Each row is a point on a landscape with many valleys, with its height.
From any point a ball rolls to the lowest of the 5 points nearest to it. It stops when none of these is lower. Distance is the straight distance between rows; heights are no part of it.
(603): [120 137 129 138 147 106 120 131  93]  (h 31.0)
(304): [ 70 115 138 181 151  83 157  80 115]  (h 17.3)
(26): [139  90 119 153  62 136 115 137 101]  (h 38.0)
(673): [162 106 137 157 145 142 129 114 110]  (h 23.9)
(386): [137  85 127 171 105 127 133  99  79]  (h 26.3)
(485): [138 153 143 113 211 124 132 105 125]  (h 40.4)
(366): [106 163 140 120 195  99 133 110 104]  (h 31.2)
(279): [103 123 110 101  79 165 122 157 188]  (h 53.2)
(374): [100 144 118 124 131  71 113 150  80]  (h 45.8)
(270): [133 120 127 144 128 114 126 129  90]  (h 36.5)
(449): [127 130 118  82  98 195 128 147 209]  (h 28.6)
(45): [100 106 106 129  56 167 127 161 181]  (h 12.3)
(431): [163 151 130  78 149 140 117 139 136]  (h 21.7)
(162): [143 129 132 139 165 123 126 123 112]  (h 31.7)
(20): [137 141 119 108 126 110 115 151 114]  (h 37.1)
(245): [152 111 148 161 179 133 144  88 118]  (h 31.8)
(313): [158 118 130 124 107 147 116 143 126]  (h 10.1)
(483): [ 86 149  98  81  75 112 113 175 151]  (h 54.0)
(82): [107 166 143 125 212 109 141 104 123]  (h 32.4)
(118): [138 164 131  87 186 114 121 124 113]  (h 35.7)
(778): [158 111 129 122  82 163 116 153 159]  (h 20.6)
(124): [ 71 110 122 186 137  75 149  96  83]  (h 22.6)
(568): [166 110 147 162 177 155 141  95 131]  (h 31.3)
(728): [ 81 147 136 153 189  85 149  98 112]  (h 6.5)
(561): [166 173 132  60 176 140 119 133 139]  (h 11.3)
(353): [138 133 118 103  93 127 114 161 138]  (h 35.1)
(276): [137 149 120  85 120 116 107 153 126]  (h 32.3)
(249): [134 110 128 161 141 119 127 111  93]  (h 29.7)
(257): [ 71 124  89 100  74 151 129 170 185]  (h 66.0)
(450): [146 135 124  83 106 168 122 157 180]  (h 28.2)
(133): [100 129 115 152 146  84 127 126  79]  (h 31.6)
(202): [123 106 113 120  56 169 124 152 173]  (h 39.1)
(341): [154 109 125 132  64 174 116 152 154]  (h 25.7)
(636): [168 143 134  64 126 176 124 146 187]  (h 26.2)
(390): [105 135 129 150 174  97 136 105 103]  (h 6.6)
(125): [161  97 130 155  86 145 121 116 102]  (h 20.5)
(569): [195 122 143 104 139 188 120 134 156]  (h 21.5)
(196): [179 106 136 146 115 161 131 115 123]  (h 19.3)
(531): [127  95 121 174  95 110 125 113  71]  (h 30.7)
(698): [149 157 127  89 151 124 112 148 121]  (h 27.0)
(760): [123 108 145 179 167 129 153  85 120]  (h 37.2)
(190): [ 63 137 146 173 163  70 174  75 145]  (h 21.4)
(281): [ 92 158 104  86  91  80 110 182 111]  (h 56.1)
(28): [139  88 121 150  41 155 119 132 120]  (h 33.5)
(85): [ 65 140 165 172 154  76 179  75 175]  (h 28.4)
(606): [109 142 113  80  90 137 116 168 170]  (h 54.8)
(489): [165  88 126 156  56 168 122 125 115]  (h 20.9)
(724): [105 168 109  78 112  85 103 163 104]  (h 54.2)
(608): [ 99 135 146 155 191 105 158  93 127]  (h 24.9)
(418): [161 131 128 111 124 145 116 148 131]  (h 16.4)
(751): [103  90 105 138  33 179 129 148 167]  (h 52.6)
(544): [104 102 135 185 132 101 144  84  86]  (h 23.4)
(639): [148 116 126 128  86 139 118 151 132]  (h 27.4)
(94): [118 192 135  75 218 102 131 103 108]  (h 44.1)
(507): [ 99 126 163 172 177  98 176  72 168]  (h 23.8)
(55): [138 123 150 165 195 133 153  84 141]  (h 38.5)
(628): [184 121 138 124 129 163 119 134 139]  (h 17.7)
(534): [102 168 122 102 168  84 118 135  85]  (h 44.0)
(373): [124 120 118 141 109  98 108 146  86]  (h 49.4)
(192): [162 137 134 119 159 141 120 127 119]  (h 25.0)
(575): [154 148 126  75 121 144 117 151 158]  (h 26.4)
(491): [175 128 144 126 161 156 128 122 133]  (h 22.5)
(35): [112 141 110  96  88 118 111 168 143]  (h 46.4)
(758): [131 149 132 119 178 112 123 126 109]  (h 39.2)
(649): [130 104 117 145  77 113 116 147  92]  (h 55.7)
(763): [ 89 118 104 101  75 158 121 160 189]  (h 60.1)
(516): [180  88 138 158  88 175 124 113 114]  (h 14.9)
(8): [ 80 129 143 184 166  95 162  83 130]  (h 10.4)

Two balls start at each pair of points below. Name the first point that both come to, or write -.
(698) and (35) => -
(245) and (270) => (673)
(544) and (249) => -
(724) and (192) => (418)
(636) and (20) => (418)

Call two points neighbours if one is among the 5 nearest of the other. Go from one point of each pair to the other, from neighbour to neighbour, staying as low as possible. Name the highest point that can't be avoided.
(313) and (561) => (431)
(45) and (728) => (202)
(728) and (561) => (386)
